A landscape with many valleys, sampled at points; each row gives a point and its height.
A ball rolls from a point to whichever of its 4 nearest points has the largest drop for the distance, and stops where none of them is lower. Distance is the straight distance between rows; heights are no part of it.
J_562 height 141: 112 150  85 128  97  95 105 128
J_8 height 392: 130  80  91  74  99  87  47 116
J_761 height 379: 100  87  68  81  91  84  62 132
J_573 height 210: 159 116 134 114 118 115 105 104
J_588 height 351:  70 125 119 130 106 120 164  78
J_24 height 178:  30 118 108 118 100 115 152  61
J_123 height 173: 136  70 133  95 113 117 108 110
J_185 height 247:  63  80 100 109  90 107 142 128
J_430 height 394: 154  93 103  78 104  87  39 106
J_343 height 197: 109  57 126  89 106 112 104  86
J_830 height 347:  85 125 108 136  99 115 173 110
J_713 height 393:  67 122 128 129 111 121 163  59
J_755 height 396: 139  79  94  81  97  86  47 131
J_354 height 313:  96 109 119  96 112 104 100  34
J_579 height 118:  31 105  99 113  90 109 147  87
J_905 height 422:  86 115  63 100  87  85  82 125
J_92 height 299:  71  68 100  99  90 107 128 128
J_434 height 403:  81 131  61 103  87  86  91 102
J_11 height 400: 146  88  99  84 106  86  48 141
J_190 height 255: 100 128  68 107  92  88  91 142
J_746 height 276: 117  91 126  94 113 112  97  54
J_707 height 399: 165 128 101  94 111  90  35  85
J_10 height 468:  78  80  98 108  94 105 141 145
J_141 height 160:  35  99  94 111  92 107 146  98
J_57 height 387:  64 131  67 105  87  85  91  64
J_423 height 584:  90 141  63 116  87  90 103 107
J_315 height 375:  95 137  89 111  99 102 103  59
J_466 height 311: 112 115  78 103  94  85  77 161
J_977 height 404: 173 125 111  96 115  89  38 101
J_248 height 292:  82  64 104  92  93 109 125 128
J_589 height 131: 127 157  97 129 101  97 110 113
J_998 height 195: 144 102 134 107 122 114 109  86
J_568 height 372: 113  85  79  83  92  85  62 143
J_757 height 318:  50  70 100  98  90 103 126 117
J_574 height 354:  84 142  81 114  98  90 102  59
J_699 height 495:  75 102  59  89  85  78  78 115
J_790 height 569: 105 142  71 121  93  93 106 106
J_459 height 211: 120  65 125  97 101 110 124 151
J_490 height 226:  97  64 128  81 112 111 101  63
J_25 height 163: 131 145  98 119 108 102 108  91
J_723 height 154:  44  96  92 111  93 104 149 106
J_955 height 343:  93  69 111  98  96 109 125 151
J_631 height 332:  80 115 100 128 102 111 163 140
J_494 height 524:  52 108  57  86  80  77  74  88
J_926 height 156:  63 105 148 121 113 127 157  39
J_570 height 177:  69  99  97 115  88 108 151 134
J_12 height 180: 112  61 127  88 107 113 106 101
J_159 height 454:  76  88  60  81  82  76  65 108
J_176 height 460: 128  77  90  68 101  92  40  79
J_491 height 546: 98 67 85 59 93 85 35 72
J_967 height 235:  96  68 136  82 111 113  97  47
J_384 height 333:  75 124 106 133  97 110 166 106
J_219 height 363:  49  62 103  86  91 107 122 102
J_465 height 148:  87  74  73  70  87  82  56 101
J_345 height 401: 175 113 113  90 114  89  39 120
J_901 height 228: 102  59 114  91  98 108 121 133
J_441 height 320:  69 122 114 133 100 119 168  84
J_503 height 402: 173 142 100 101 114  84  40  91
J_227 height 409: 71 78 65 70 80 76 56 98
J_550 height 303:  60 119 104 128  97 114 160  90
J_437 height 196: 143 119 119 113 114 110 110  80
J_356 height 370:  99 136 114 143 105 120 177 127
J_472 height 198: 111  63 121  99 102 112 116 137
J_406 height 695: 117 132 105 113 107 106 108  65
J_923 height 330:  79 129  99 109 105  97  97  34
J_402 height 381:  69 134  63 105  90  86  94  82
J_336 height 385: 134  86  94  88  99  88  58 160
J_601 height 271:  74  49 118  82 101 108 107  94
J_27 height 237:  80  47 125  74 105 113  98  76
J_921 height 305:  69  49 113  84  94 111 114 102
J_254 height 176: 121  66 129  88 104 113 110 107
J_35 height 398: 153 112 100  84 111  91  36  69
J_187 height 397: 162 103 105  85 111  90  38 103
J_367 height 190: 144 129 121 121 114 107 109  90
J_751 height 239:  46 119 111 128 100 116 162  69
J_84 height 391: 115  76  83  75  95  84  49 112
J_375 height 322: 112 112 110 104 112 110 101  47
J_414 height 526: 122  77  96  67 103  84  37  61
J_484 height 395: 144  90  96  76 106  88  39  85
J_263 height 341: 109  98  78  91  92  83  68 153

Where does a ball stop that starts at each point below?
J_354: J_123
J_336: J_589
J_414: J_465
J_921: J_123
J_367: J_589
J_406: J_589
J_185: J_579
J_568: J_589
J_494: J_123
J_977: J_465
J_503: J_465
J_345: J_465
J_588: J_579
J_248: J_123

For each start below, name every point that the ball comes to, in order.
J_11: J_336 J_263 J_466 J_190 J_562 J_589
J_761: J_263 J_466 J_190 J_562 J_589
J_905: J_190 J_562 J_589
J_219: J_601 J_343 J_12 J_254 J_123

Call two points neighbours if one is among the 4 nearest of the other. Go from one point of each pair to the other, from neighbour to neighbour, staying as low as possible. Name the highest point that can't be avoided.
J_579 / J_589: J_92
J_465 / J_579: J_761
J_123 / J_589: J_998
J_926 / J_579: J_24
